Each row is a point on a landscape with many peaks, with its height.
A climber steps from a point to the highest of its 2 nearest points, and stops where none of them is higher. Distance is the straight distance between rows; heights are no part of it.
j_155: [141 131 110 132  81 163 103 122 108 132 106 131  87 103 184 115 131 147
  69 129 134 104 111 201  98 105 142 107 119 174 155  82]  height 6.17
j_229: [147 101  94  96 105 147 109 120 138 132  80 143 142 117 142 121 126 143
 130 168 166  95  91 131 122  98 153 144 102 156 156 114]  height 4.06
j_456: [151 170  95 147 105 153 115 167 143 157 169 104 126 103 108 146  90  97
 102 136 177 120 101 131 138 110 123 143 141 126 119 154]  height 4.19
j_440: [155 103 153 107 111  95 117 111 115 137 109 136 150 140 152  79 130  80
 172 130 137 110 120  96 130 119 123 179  99  91 150 120]  height 3.48
j_412: [ 71  84 133 110 127  55 145  77  98 113 108 135 159 128 121 127 171 182
 172 114 116  73 119  46 130 158 167 144  94  92 115 141]  height 2.19
j_299: [107  96  84  83 109 116  94  97  97 111 126 131 112 166 151 107 169 184
 114 100 139 101 118 140 108  98 135 140 130 147 121 130]  height 5.42
j_607: [ 92 122 139 160  44 149 128 113 131 155 141 138 113 106 123 157 155 123
  89 155 125 174 103 131  59 146 139  56 148 157 127  74]  height 3.88
j_233: [137  91  63 123 126 123  99  79 112 105 138 100 117 157 155 103 142 212
 100  91 156 104 132 191 115 104 154 122 172 169 139 120]  height 5.13
j_101: [145 162 138 131 188 119 165 188 130 104 147  93 129 161 147 137 143  87
 181 138  81 203 128 123 119 187  76 166 105  65 150 108]  height 4.60
j_839: [131 144  82 146 140 174 105 142 158 162 159  97 151 126  86 160 111 148
 143 151 153 126  96 107 125 115 133 138 148 142 116 158]  height 3.95
j_569: [108  94  94  43 105  83 141 121  91 136 168 129 157 152 140 134 188 128
 171 127 111 109 149  73 128 127 102 191  71  91 136 142]  height 2.99
j_448: [111 145 136 119 175 146  94 131 166 127  98 138 127 155 104 162 138 181
 169 127 102 123 116 100 120 139 158  91 130 139  92 124]  height 3.81
j_210: [ 97 144 163 101 131  69 124 110 109 114 161 142 138 161 120  85 138 140
 115  58 156 152 131 107  95 149 111 113 159 110  95 139]  height 6.66
j_281: [108 110 171 176 146 144 159 134 183  78 119 115  74 107 105 154  74  64
  68 120 105 101 161 172 159 101 117 115 108 142 146 133]  height 5.21
j_333: [120 100 100 112 107 114 173  79 115 181 111 130 172 114  91 129 142 163
 124 155 206 117 158 139 171 109 131 124 130 162 112 140]  height 6.70
j_626: [122 148 154 112 148 113 109 113 117 130  99 141 153 176 123 178 150  98
 185 169  48 163 162  74 149 143 122 150  95  51 147 108]  height 5.98
j_893: [111 149 159 157 181 182 107 160 184 124 109 122 102 119 102 166 101 160
 134 118 104 125 120 150 127 128 131  91 118 135 111 135]  height 4.08
j_975: [134 110 125  66 154  98 141 156 117  97  88 122 109 177 145 120 162 114
 189 114  85 142 131 105 140 145 121 147 104  92 136 122]  height 2.31
j_230: [112 159 149 168  55 102 148 137  98 136 150 163 133  84 109 123 134  62
 100  96 115 166 111 144 109 144 164  67 164 122 112  99]  height 5.55
j_174: [ 94 107 159 138 134  62 132  84 103 126  62 151 138 142 144 102 173 146
 198 113  92  99 128  69 138 145 187 129 111  95 114 111]  height 1.97
j_62: [128 131 109 105 186 128 127 140 160 108 150  84 104 158 136 128 117 137
 119 118 189 109 146 154 106 145 101 139 111 152 126 182]  height 5.03
j_914: [151 145  90 140  79 147 143 155 142 180 138 122 111  72 176 108 124 116
  99 174 181 114  98 148 124 125 148 105 135 181 135 110]  height 4.17
j_157: [119 123  89  98 168 154  66 106 157  83 102 107 126 170 147 152 131 198
 133 132 112 114 123 157  75 124 151 127 121 155 143 127]  height 3.46
j_495: [140 141 176 164  83 121 157  93 100 144 107 173 150  97 111 116 137  64
 107 139  94 191 128 142 147 138 117  74 144  89 152  92]  height 6.42
j_15: [144 155 114 116 180 144 151 194 153 105 121  97 103 178 144 176 146  98
 182 162  95 156 121 110 102 157  90 157  79  92 150 125]  height 4.26
j_335: [ 85  92 150 166 119 103 136  81 139 115 110 174 127 155 132 120 177 199
 142 103 106 104 100  70 110 114 160  78 170 161  75 101]  height 3.98
j_192: [146  80 130 140  77 136 176 159 138 152  77 129  87  86 177  88 117 118
 116 148 174 138 113 135 101 155 154  65 119 190 159 114]  height 4.74
j_506: [123 114  79 100 131 159  91 105 143 123  93 129 160 116 134 144 135 209
 126 150 141 110  98 147 107 106 180 113 124 173 153 113]  height 3.76
j_372: [154  81 115  72 120 115 120 158 151  77 149 102  92 155 144 112 106 103
 101  97 160 105 137 147 113 106  83 166 106 139 145 158]  height 1.22
j_135: [103 130 173 146 110 106 127  84  81 159 143 123 185  90 127 116 140 119
 192 145  96 108 113  83 154 151 157 173 111  66 134  92]  height 4.77
j_226: [146  67 173 130 154 121 149 149 168  60  87 123  95 125 117  91  68  80
 121 104 143 109 136 131 123 130 112 142 119 142 157 152]  height 2.87
j_969: [137 144 118  98 143 123 130 177 115 131 168 103 153 143 110 127 112  95
 160 103  95 176 121  93 147 142  95 181 141  75 127 145]  height 5.56
j_443: [106 145 140 168 173 184 132 174 183 111 144  67  94 106  98 168  60 131
 103  94 115 117 124 146 112 112 116 120 115 138 115 160]  height 4.33
j_519: [ 67 113  89  87 122 108 119  99  75 130 201 133 128 141 114 163 175 181
 129 126 117  98 127  81 133 130 119 156 152 120  80 141]  height 3.65
j_903: [121 117 106  61 141 138 112 123 132 142 143 109 165 151  88 144 124 153
 149 137 163 131 131  97 131 124 119 160 112 113 125 157]  height 6.29
j_112: [150 133 155 177 129 155 121 134 180 142 111 131 130 110  97 123 104  78
 156 150 131 138  99 133 136 124 132 104 142 121 131 131]  height 4.76
j_714: [120 105 134 160 107 158 136 162 170  75 135  85  75  82 126 164  56  93
  42 103 126  89 132 179 130  99 135 140 106 163 142 109]  height 5.53
j_834: [132 148 146 163 105 112 111 106  91 132 145 125 206  85  99 101 105  81
 131 100  74 206 115 117 155 169 126 162 167  76 130  94]  height 4.10
j_344: [ 96 111 112 108  52 155 130  93  91 152 124 138 129 115 151 116 160 180
  79 132 148 146  94 138  58 118 142  97 114 168 145  80]  height 1.71
j_807: [127 121 160 165 134  84 134 133 145  98 128 135 134 122  96  83 111  98
 140  65 151 151 121 140 120 150 154  83 175 132 122 155]  height 6.64
j_20: [145 140  98  95 112 158 106 183 109 144 165 116 119 144 112 152 103 108
 129 126 107 143 108 105 142  94  98 186 126 101 127 152]  height 5.27
j_175: [140  83 117  88  98 110 114 125 117 107 136 115 122 149 107 106 118 139
  83  74 189 122 132 150 116 104 115 125 132 144 138 154]  height 1.38
j_70: [144  97 100  94 197 107 131 121 152 100  76 112 136 167 139 120 154 175
 183 123 166 104 149 106  98 159 167 120 106 185 145 188]  height 2.88
j_249: [118 180 169 106 149 115 112 144  80 131 136 149 134 133 136  96 126 115
 136  76  77 161 138 115 145 144 105 141 151  80  96 116]  height 1.70
j_955: [120 183 180 149 191 129 128 157 147 136 116 127  98 130 141 113 108 123
 163 102 102 138 142 137 154 157 121 108 129  91 102 136]  height 0.52
j_343: [ 71 107  55  71 136 101 130  72 100 120 155 121 150 156 123 168 189 197
 132 153 139  94 166 117 140 119 122 161 116 132  99 158]  height 3.44
j_319: [118 140 114 124 114 183  80 154 122 133 128 138  96 152 113 179 127 118
 137 151  83 142 115 121 130 100 114 144 136 109 123 123]  height 5.16
j_526: [128 105  91 109 160 111 122 103 140 145 109 126 140 144 116 113 149 178
 164 127 178  94 133 112 136 128 165 121 132 160 121 168]  height 2.63
j_246: [157 105 130  96  77 128 133 117 113 165 121 144 163 106 130 105 132  99
 133 163 173  97  97  95 131 107 131 173  99 123 154 111]  height 3.75
j_487: [101 176 133 109 165 106 124 129 132 147 193 106 148 159  96 136 120 146
 142 107 162 152 145  87 107 167 110 132 162 107  88 154]  height 3.26
j_789: [131 105 149 125 170 133 118  98 165  85  60 148 106 187 111 146 157 128
 167 145  95 131 142 125 120 131 133  83 110 122 131 138]  height 3.09
j_117: [123 144 131 122 118 139  94 109 118 143  76 166 133 147 124 177 151 100
 166 173  75 121 138  95 155 108 141 134  90  85 141 103]  height 6.39
j_341: [172 100 130 169 175 136 123 162 168 118  81 133  84 119 160  93 100 126
 158 136 163  76 129 129 145 119 162 127 141 176 133 158]  height 1.59
j_36: [118 149 185 138 116 124 100 113  86 123 161 188 109 178 102 172 133  91
  96 142  62 191 180 104 104 123  73 125 161  94 132 125]  height 4.04
j_719: [160 125  59  96 174 138 171 185 158  98 158  67 111 178 139 153 159 124
 148 157 167 128 119 139 102 147  83 167  95 153 144 157]  height 5.70
j_331: [129 148 158 176 123 142 120 113 143 170 130 122 169 104 111 122 115  97
 192 157 114 139 103  96 154 145 153 146 141  84 123 102]  height 5.15
j_552: [106 118 166 159 174 138  90 123 175 102 110 124  82 139 134 114 116 159
 121  98 162 101 138 161  83 138 130  95 132 168 125 139]  height 4.31
j_276: [183 126  34 112 183 126 151 134 162 120  97  95 142 160 149 137 117 169
 143 171 167  89 150 125 176  96 144 157 111 168 116 197]  height 5.67
j_176: [ 93 152 169 140 163 137 135 164 126  78 159 122  75 152 105 174  97  86
  83  96  62 168 175 153 133 134  82 125 133  92 124 148]  height 5.24
j_537: [ 84 144 159 148  94 117 105 112  78 141 187 163 139 121  91 148 141  97
 133 131  77 158 122  75 114 142 122 151 187 100 100 115]  height 4.89
j_352: [ 68 119 135 133 115 137  94 107 105 135 161 160 115 140 103 184 155 142
 150 159  75 127 112  65 113 130 134 144 168 116  89 112]  height 5.19
j_895: [161 151 150 144  85 158 125 142  96 145 128 160 125 116 118 142 117  41
 123 156  77 143 121 123 156 101  95 154 125  88 141 103]  height 6.41
j_444: [150 159 134 139  83 189 141 171 126 145 107 137  85  86 150 158 102  78
  76 167 114 131 105 156 130 114 109 110 103 139 144  96]  height 3.87
j_976: [166  73 101 107  88 141 166 130 136 148  73 135 134  97 152  95 114 148
 119 171 197 116  93 117 115 131 159 103 112 186 170 115]  height 4.40
j_672: [130 111 134  72 151 128 114 158 147 103 152 107 139 165 103 125 119 116
 155 105 130 164 122 109 106 143  93 147 121 103 132 151]  height 5.92
j_749: [165 132  64 142 184 177  94 128 172 110 143  69 146 121 155 147  91 220
 119 134 124 100 121 204 117 101 159 136 144 173 154 145]  height 4.93
j_292: [100 164 152 156 132 100 102 125 127 117 182 138 141 145 103 131 126  67
 142 113  97 188 135 103 101 167 109 138 184  83 109 137]  height 4.58
j_383: [113 130 142  69 106 133  81 133  87 121 129 156 106 163 140 124 153 143
 115  88 112 118 127 123  94  99 101 150 107 122 119 117]  height 5.69
j_491: [111 179 158 157 197 127 148 184 148 114 137  89 115 113 130 106  71 100
 126  72 106 155 134 142 150 150 103 143 125  89 117 164]  height 0.67
j_393: [184 155 135 109 118  80 157 112 104 163 155 109 194 126 126  80  98  89
 128 124 177 131 168 118 189 128 102 193 121  99 121 143]  height 3.24
j_467: [ 91  71 104 118 150  71 161  66 115 131 103 138 170 146 100 120 172 200
 176 127 170  85 149  73 136 147 171 125 116 145 111 172]  height 2.41
j_407: [131 128 137 184  90 132 127 163 147 125 117 134  78  87 134 131 118  95
  97 108 151 118 119 181 123 122 155  61 147 159 127 110]  height 4.73
j_353: [117 137 175 157 127 154 123 119 152 138 102 177 104 127 121 160 154 180
 105 144 106 144 142 141 139 114 138  16 146 151 103  74]  height 4.05
j_172: [112 158 161 114 185 127 148 162 121  85 149 134  88 178 123 164 138 113
 128 122  49 200 167 122 138 154  70 117 144  78 118 128]  height 4.96
j_996: [181 148 145 125  80 127 156 156  96 152 110 148 117  85 152  77 106  63
 109 132 147 108 100 128 156 126 132 144 123 132 135 102]  height 5.47
j_119: [ 92 143  95 150 128 164  73 117 146 133 106 158 131 116 138 184 169 201
 135 177  78 110 112 132 120 101 184  88 142 157 119  80]  height 2.30
j_670: [115 116 137 161 175 163 108 145 193  99 162  72 100 115 111 148  90 162
  93  83 154 100 140 177 102 138 141 111 129 179 122 161]  height 4.55
j_270: [126 134 120 122 156 133 113 124 158 129 160  96 129 134  97 136 100 174
  83  91 211 119 157 171 110 129 126 101 137 167 113 170]  height 4.78
j_635: [203 112  83 110 155 102 166 125 148 136  89 137 136 145 140 116  99 143
 126 180 210  85 165 101 192  97 139 179 124 158 108 169]  height 5.26
j_773: [157  81 170 105 142 117 115 116 159  92  77 143 123 157 127  93 110  82
 161 123 135 129 124 120 107 131 102 151 100 105 162 137]  height 3.17
j_953: [157  75 141 157 168 172 111 112 181  84  67 131  95 147 111 143 127 137
 148 135 104 110 127 156 123 118 146  85 124 172 142 147]  height 2.81
j_402: [125 136 154 153 123 105 107  78  95 130 153 103 205 106 138  89 126 101
 181 125  66 170 131 106 166 171 127 195 140  67 128  87]  height 4.42
j_44: [147 150 197 128 121 119 139 134  82 136  78 169 122  99 147  75 115  91
 126  85 102 139 133 151 160 131 119 113 116 100 138  96]  height 3.84
j_347: [160 151 145 142 146  87 132 147 152 111 161  98 146 132 133  82  78  53
 140 102 161 141 130 130 129 154 109 169 136  95 138 165]  height 5.68
j_252: [149 118 155 122 208 135 168 160 172  83  83 103 100 159 128 124 116  99
 181 124  89 135 134 135 139 163 110 127 102 112 134 152]  height 2.05
j_27: [ 78 153 129  91 124  97 124 116  78 152 217 137 147 144  92 145 145 158
 116 109 139 145 148  74 124 143 109 152 178 111  82 148]  height 3.45
j_797: [144 174 159 148  69 138 124 137  44 150 149 183 143 105 104 123 136  41
 105 109  53 154 150 133 129 125 101 137 139 101 138  99]  height 6.11
j_64: [172 164 142 146 197 116 178 186 153 107 151  58 138 143 166 117  88  82
 162 130 111 165 122 105 128 164  78 192  94  71 133 142]  height 4.98
j_24: [ 94 155 157 166 125 140 107 139 136 166 138 173 116 111 116 150 160 160
 151 141  97 129 119 109 141 120 151  70 161 135  80  85]  height 3.77
j_875: [115 121 130 165  96 146 107 115 144 139 106 136 104 113 181 131 153 210
  82 132 131 141 120 180  61 132 154  49 136 186 137  54]  height 6.93
j_639: [105 117 148  77 121  92 122 117  89 121 113 158 140 155 129 112 170 127
 173 103  70 128 126  79 136 127 127 154 114  76 117 113]  height 2.06
j_708: [122 151 157 125  85 152  94 115  86 157 106 181 120 130 132 139 154  84
 137 150  84 118 128 114 115 107 108 146 103 101 133  98]  height 6.76
j_841: [163 163 135 137 166 110 153 182 164 110 171  75 123 130 141 122  57  72
 114 117 145 134 128 107 123 135  72 188  97  87 128 174]  height 5.34
j_357: [157  79  91 129 145 152  91 121 153  63  97 109  90 140 179 114 103 153
 109 128 130  79 120 192 115  95 142 152 136 169 168 124]  height 4.12
j_998: [118 142 159 149 105  96 100 115  89 102 166 175 155 154 112 137 132  59
 113 113  47 213 167 112 113 152  83 150 168  77 128 119]  height 4.29
j_237: [115 114 150  97 115 169  70 150 124  88 144 116  81 151 113 170 102 132
  82  95 101 137 146 158  94 108  86 140 117 125 141 118]  height 5.72
j_184: [149 116 105 132  75 155 122 153 122 101 135  96  87  85 162 143  84 110
  34 106 155  99 120 204 105 120 143 119 121 175 156 101]  height 5.85
j_902: [ 70 118 105 128  97 119 130  93  71 160 178 152 140  84 109 146 176 184
 123 136 134  74 106  98 138 124 145 136 140 133  92 123]  height 3.85
j_792: [131 117 120  74  59 149 123 135  82 143 137 128 131 113 112 120 133 145
  71 100 167 134 107 146 105 110 124 114 118 155 141 112]  height 1.53
j_826: [117 134 175 171 121 114 129 134 124  97 106 151  67 116 130 113 124  87
  96  82 109 125 153 180 146 121 128  78 145 127 121 129]  height 5.05
j_802: [126 115  66 150  97 128 115  81 105 149 146 114 143 108 177 102 152 217
  88 133 175 108 132 205 108 104 167  97 163 183 153  98]  height 4.84
j_647: [124 147 191 155 200 114 143 129 162  83 122 114 130 136 127 116  88  66
 132 115  78 179 165 149 138 173  75 144 109  75 148 133]  height 1.63
j_528: [109 131 174 187  80 131 126  90 145 128 131 166 116 128 100 151 143 107
  86 136 126 165 132 143  85 124 124  39 159 133 125  96]  height 4.16
j_340: [120 152 164 159 150  94 126 114 124  92 133 154 106 150 126 105 135  71
 125  97  83 166 155 152 148 146 106  86 166  86 106 137]  height 5.38
j_868: [135 187 188 149 119 132 137 105  68 132 150 198 120 123 103 155 131  92
  50 126  84 179 179 140 149 123  90  70 145  94 143 115]  height 6.02
j_258: [160 122  96 169 150 149 116 155 177 161 112 127 129  99 144 110 119 156
 152 157 177  90 103 139 141 114 168 114 135 182 126 140]  height 1.39
j_877: [127 164 109 128  82 167 110 148  98 176 118 150 106  87 157 135 145 112
 115 157 126 101  98 134 123 111 139 121 118 150 125  92]  height 3.90
j_544: [130 107 129  85 105  78 153 108  85 140 163 124 182 120  93  79 137 116
 140  89 145 141 130 105 163 131 117 164 147  91 126 148]  height 3.55
j_232: [129 150 197 166 118  88 131  90  93 158  94 158 160 104 155  53 136 102
 154  98 116 155 123 125 136 147 141 120 138  97 130  88]  height 4.15
j_545: [ 98 120  92 112 118 107 139  99  87 175 147 134 155  88 119 136 159 151
 157 157 151  65 119 101 181 122 158 156 112 116 110 142]  height 4.07
j_49: [136 114  36 114 120 143 142  88 148 141 151  97 158 143 107 155 137 144
 123 178 165 106 158 151 170  91 109 167 146 153 103 168]  height 6.49
j_715: [149 109  99  84 100 115 155  98 128 163 127 128 180 134  96 130 119 111
 112 155 201 122 172 128 169  92  88 172 113 129 111 147]  height 7.10
j_633: [ 95 130 144 165  36  95 175 115  90 159 142 156 125  89 131  84 165 101
 102  99 144 145  96 120  83 141 156  77 139 145 128 105]  height 5.17
j_310: [162 158 165 167 183 113 157 169 154 115 104  96 121 110 159  80  62  85
 151 105 111 132 127 127 186 143 114 164 120  88 124 145]  height 0.83
j_26: [164 149 111 173  99 135 138 175 162 138 143 116  99  78 142 124  77  88
  83 139 187  99 101 155 132 119 146 113 131 165 130 134]  height 4.44
j_403: [107 159 167  90 112 118 120 123  63 162 139 165 153 113 116 105 148 140
 144  99  99 129 115  89 134 131 129 146 129  95 107 102]  height 1.88
j_573: [128 147 131 106  94  94 119 132  83 134 184 127 205 102  88 101 111  91
 118  79 116 184 131 107 144 148 116 176 154  83 131 135]  height 3.80
j_195: [183 171 128 142 179 114 162 167 140 154 132  81 148 123 143  95  69 121
 151 116 155 120 122 106 190 134 122 162 122  97 112 166]  height 1.01
j_266: [168  87 137 116 171 140 141 147 186  86 116  90 123 145  95 105  90 100
 147 109 151 124 115 127 115 144 117 141 129 153 138 180]  height 2.62
j_478: [157 142  86  80 139 100 132 154 120 147 126 104 143 154 162 131 136 105
 180 154 131  90 129  73 165 124 133 200  78  93 121 142]  height 4.68
j_4: [143 126  36 113 145 129 136 121 146 162 123 106 162 130 124 152 130 153
 149 185 155  82 124 101 187  97 148 173 112 135 112 166]  height 6.10
j_664: [131 119 166 183 132 157 113 105 173 114 114 148  97 134  86 159 129 104
 121 140 117 138 131 157 127 119 118  58 152 127 130 129]  height 4.45
j_428: [101  99  89 160 102 127 108  77 124 128 141 143 141 120 163 118 183 240
 107 128 129 101  97 147  91 105 185  97 168 181 124  79]  height 4.53
j_415: [152 180 166 183 154 155 120 137 138 152 120 133 143 121 116 148  96  84
 160 148  80 167 129 119 168 127 107 137 133  63 131 124]  height 5.57
j_673: [138 120  19  96 152 135 140 133 142 123 173  69 131 175 126 159 162 136
 152 170 144 121 136 122 133 121 106 170 137 147 117 175]  height 6.09
j_886: [161 108 154 167 208 146 161 168 186  95  75 109  79 121 143 117  78 115
 160 131 115  87 134 120 163 133 134 136 114 144 128 163]  height 1.81
j_800: [ 94  72  69 156  66 118 167 102 127 175 143 112 131  99 190  94 181 219
  99 164 147 137 117 153  69 150 175  71 132 200 148 105]  height 2.98
j_254: [137 113  92 105 123 188  73 143 145  97 135  98 112 147 116 165 106 146
 110 132 120 135 106 152 110  94 112 158 138 135 142 126]  height 5.45
j_992: [ 88 131 127 108  58 156 103 105  64 149 145 168 118 123 129 147 171 154
  93 131 106 117 101 115  79 105 129 134 132 142 119  83]  height 1.89
j_441: [ 68 115 107 143  78 151 103  94  94 150 137 169 130  98 141 181 176 191
 111 173  88 107  94 105  95 113 162 107 138 152 113  70]  height 2.07
j_355: [156 146 121 150 159 115 141 152 148 181 130 116 141 105 127  95 109 140
 165 129 191 102 124 120 174 127 156 128 134 141 113 156]  height 1.21
j_85: [ 55  85 105 141  66 131 157  86 102 149 146 150 152  71 138 155 179 224
 103 173 120 106  80  93  80 144 162  97 115 158 124  87]  height 1.87
j_906: [102 109  52 111  74 135 158  78 116 173 158  99 173  80 183 120 159 216
  99 205 145 128 125 176  92 130 164  94 130 188 169  96]  height 3.23
j_306: [103 137 178 112 110 156  92 124 109 115 108 157  91 130 128 138 130 134
  81  95 120 124 124 152  94 107 106 100 121 131 126  99]  height 6.00
j_853: [153 130 177 189 133 147 167 157 172 119  93 137  81  83 131 129  77  66
  94 146 129 107 132 165 163 114 122  99 116 138 143 117]  height 4.90
j_694: [160 127  77 110 199 118 174 142 160 113 135  83 109 177 141 117 149 123
 168 157 196 112 150 134 116 165 118 145 115 166 135 185]  height 5.35
j_847: [118 120 102  75 139 106 153  93 126 159 142 106 186 159  90 164 140 135
 161 161 162 137 183 100 165 128  90 179  99 104 105 164]  height 6.67
j_414: [157 116  80 101 195 149 106 131 177  90  91  95 131 155 146 142 113 184
 152 141 135  92 132 150 103 128 158 140 101 184 152 178]  height 3.18
j_40: [ 93  97 132 148  67 110 168  90 105 174 123 156 139 103 130  82 165 151
 118 130 187 113  93 110  96 126 153 110 123 152 141 118]  height 4.83
j_713: [127 121 152 185 158 166  95 149 182 128 105 145  89 116 137 144 147 192
 118 125 113 118 139 185 132 119 157  39 138 178 109  94]  height 4.34
j_787: [ 79 114 127 111 135 111 112 122 110 125 144 135 135 162 105 194 168 119
 194 174  53 148 130  55 106 154 130 168 124  79 121 118]  height 5.54
j_918: [135 123 106  80 183  95 142 150 136 112  92 100 123 181 138 126 163 137
 197 131 143 117 128  95 118 175 155 138  92 129 133 147]  height 2.60
j_783: [ 84 127 119 138  65 156 137 126 114 189 167 135 138  72 111 151 150 139
 119 172 137 144  93 104  93 152 147  99 140 152 124  93]  height 3.61
j_941: [ 92 141 112 134 113 166  98 120 138 173 158 143 152 103  87 172 134 171
 147 168 136 129  92  93 112 127 158 125 144 139 118 112]  height 3.71
j_328: [156 165 124 110  58 132 136 163  57 156 163 154 142  85 116 107 118  50
  95  96 115 131 114 127 130 120 119 151 128 124 136 114]  height 5.81
j_636: [167 114 164 151  84 131 175 161 127 128  73 152  82  78 166  94 102  70
 105 149 149 125 114 147 142 129 132  93 120 152 154  99]  height 5.12
j_146: [ 96 151 136  96 143 149  80 128 125 131 136 146 127 151 122 168 136 206
 121 115 129 129 119 101  97 121 138 108 150 145  89 106]  height 3.56
j_946: [178 122 143 100 203 134 157 160 179 107 100  85 134 152 130 119  84 120
 173 136 153 120 120 100 130 152 123 166  86 124 141 173]  height 2.37
j_366: [125 160 140 172 128 202 119 183 160 137 122 106  92  84 117 181  65 116
  79 148 119 128 106 152 125 101 109 121 109 134 134 118]  height 4.09
j_187: [101 157  85  81 151  94 124 122  97 172 136 107 162 146 132 154 159 150
 172 154 138  86 146  75 161 141 152 179  82  96 109 148]  height 4.37
j_617: [157 137  69  73 117 125 133 156 112 161 171 113 145 158 131 144 127 110
 133 152 142 114 141  91 167  99  88 209 103 106 110 164]  height 5.00
j_586: [126 151 151 168  57  98 163 107  76 154 128 159 172  68 131  77 146  50
 116 109  93 175 112 131 127 160 141 110 147 102 141  86]  height 5.99
j_336: [135 115  94 148  78 146 129 127 128 147 132  98  97  90 207 111 132 170
  69 139 140 139 127 211  61 149 160  70 132 191 161  75]  height 6.52
j_46: [190 132 105 114 135 123 169 159 126 141 116 121 107 113 140 103  79 133
  86 128 208  94 149 136 196  95 120 154 122 154 113 163]  height 4.91
j_910: [127  84 159 157 134 117 134  82 141 116  51 170 129 157  98 119 171 148
 175 126 103 131 111  99 127 120 164  73 136 124 123 122]  height 3.40
j_197: [111 113 189 160 198 129 163 132 183  81 116 112  86 142 111 125 103  77
 139 122  98 136 159 159 133 149  95 109 116 118 139 158]  height 1.84
j_974: [138 179 169 156 159 115 126 108  91 113 143 171 131 128 124 131 123  77
  91 114  55 184 191 149 175 140  82 110 146  61 137 136]  height 5.71
j_854: [187 126  36 131 179 157 135 114 173 115 115  84 171 140 146 142 104 216
 128 169 151 100 146 179 157  87 162 143 136 194 134 188]  height 5.29
j_900: [143 109 152 116 175 111 142  99 142  87  89 151 112 190 123 134 160  91
 169 151  76 154 163 126 154 137  94  99 111  73 155 138]  height 2.80
j_883: [146 140 158 164 121  84 128 133 135  89 128 137 158  96 118  90  77  43
 116  86 133 158 121 154 136 146 134 126 148  98 142 141]  height 6.15
j_437: [124 133 160  96  91 137 144 166 111 107 121 122 117  88 110 117  85 113
  61  72 160 142 115 162 117 130 125 103 113 140 146 118]  height 1.37
j_515: [171 155 136  91 152  85 136 131  99 140 171  81 192 149 162  72 109 107
 168 111 131 164 158 117 169 158  91 211 104  78 139 130]  height 2.95
j_126: [144 132 121  57 131  87 134 141 101 146 173 120 157 162 153 103 154  96
 166 119 147 140 157 105 133 148  81 194 101  86 141 147]  height 2.75
j_790: [134 123 117 118  82  97 162 107  96 169 136 136 141 109 111  99 130 122
  90 109 223 120 147 152 152 114 135 108 138 163 121 151]  height 6.69
j_720: [ 96  85  75  45 126  77 148 112  99 108 161 116 131 188 139 135 207 164
 150 126 143 122 145 100 108 139 112 155 105 126 121 138]  height 3.21
j_521: [133 116  98 153 147 169  85 110 170 103  68 144 112 144 134 163 155 165
 147 163  89 107 114 157 132 102 167  84 137 158 134 117]  height 2.55
j_692: [137 158 181 166 137 134 122  79 120 148 110 162 161 135 102 133 135  95
 149 157  75 173 143 118 182 130 119  98 141  64 140 105]  height 5.96
j_630: [103 114 181 178  95  94 153  79 112 167  98 171 151 114 128  73 156 142
 159 114 148 127  99  92 103 134 160 113 127 111 130  97]  height 4.49
j_326: [121 143  78  83 149 133  96 167 136 120 138 115 101 181 162 163 158 105
 165 167 108 119 126 103  94 133 101 186  87 113 143 130]  height 3.93
j_981: [123 125 147 131 107  79 142 112 108 145 138 139 147 120 106  75 128 131
 120  73 194 131 122 129 121 132 142 101 164 129 113 149]  height 7.07
j_546: [161 121  93 117 154 161 113 153 166  95 114  94  98 118 163 131  75 156
  90 146 158  75 113 162 135  85 126 166 110 164 145 145]  height 4.41
j_77: [112  93 113 161 116 129 112 105 141 135 124 140 114 128 124 114 169 198
 141 104 144 108 102 127 115 118 176  79 174 175 102 112]  height 4.25
j_753: [154 133 177 118 133 128 167 183 124 111 104 121 121  76 129  91  58  95
  89  81 143 123 123 143 166 126 125 145 113 122 146 130]  height 1.19
j_671: [140 118 116 175 172 189  86 141 191 107 112 101 101 112 144 155 113 196
 118 123 107 101 125 203 115 112 158  95 137 179 137 116]  height 4.61
j_590: [157 133  93 105 119 149 119 141 131 140 133 111 121 108 142 122  98 143
  76 129 205  94 127 172 143  98 119 140 115 169 134 143]  height 4.66
j_658: [109 105 147 133 113 142 105 165 143  56 158 106  78 142  99 176  89  72
  76  80  81 139 161 167 114 110  98 132 124 113 144 139]  height 5.48
j_404: [ 98 109 165 157 113 109 142  71 135 108 106 177 130 156 103 120 169 140
 140 119  84 143 118  92 134 112 129  70 180 114  89 105]  height 3.70
j_110: [101 141 165 107 142  75 127 150 125  63 164 126 107 158 132 102 129  89
 109  58 115 166 152 141  84 166  91 121 144  99 114 143]  height 6.28
j_304: [ 97 100  67 106  90 136 137  76 118 152 128 127 180  92 126 144 166 210
 111 176 165 110 104 141 116 112 166 115 119 176 147 113]  height 3.49
j_764: [118 165 190 118  95 146 128 114  70 140 110 197 114 129 115 145 146 120
  87 121  82 157 140 127 125 115 102  74 130 115 120  79]  height 6.35

Where does a climber stop that starts at each point below?
j_126 | j_715
j_440 | j_708
j_906 | j_708
j_27 | j_715
j_85 | j_708

Call two points neighbours if one is among the 2 nearest of the other. Go from one point of each pair to the other, from neighbour to neighbour, staying as high as possible. Name the lowest point that can't be avoided.
j_715 and j_875 | j_36
j_708 and j_875 | j_853
j_981 and j_715 | j_790
j_306 and j_715 | j_340
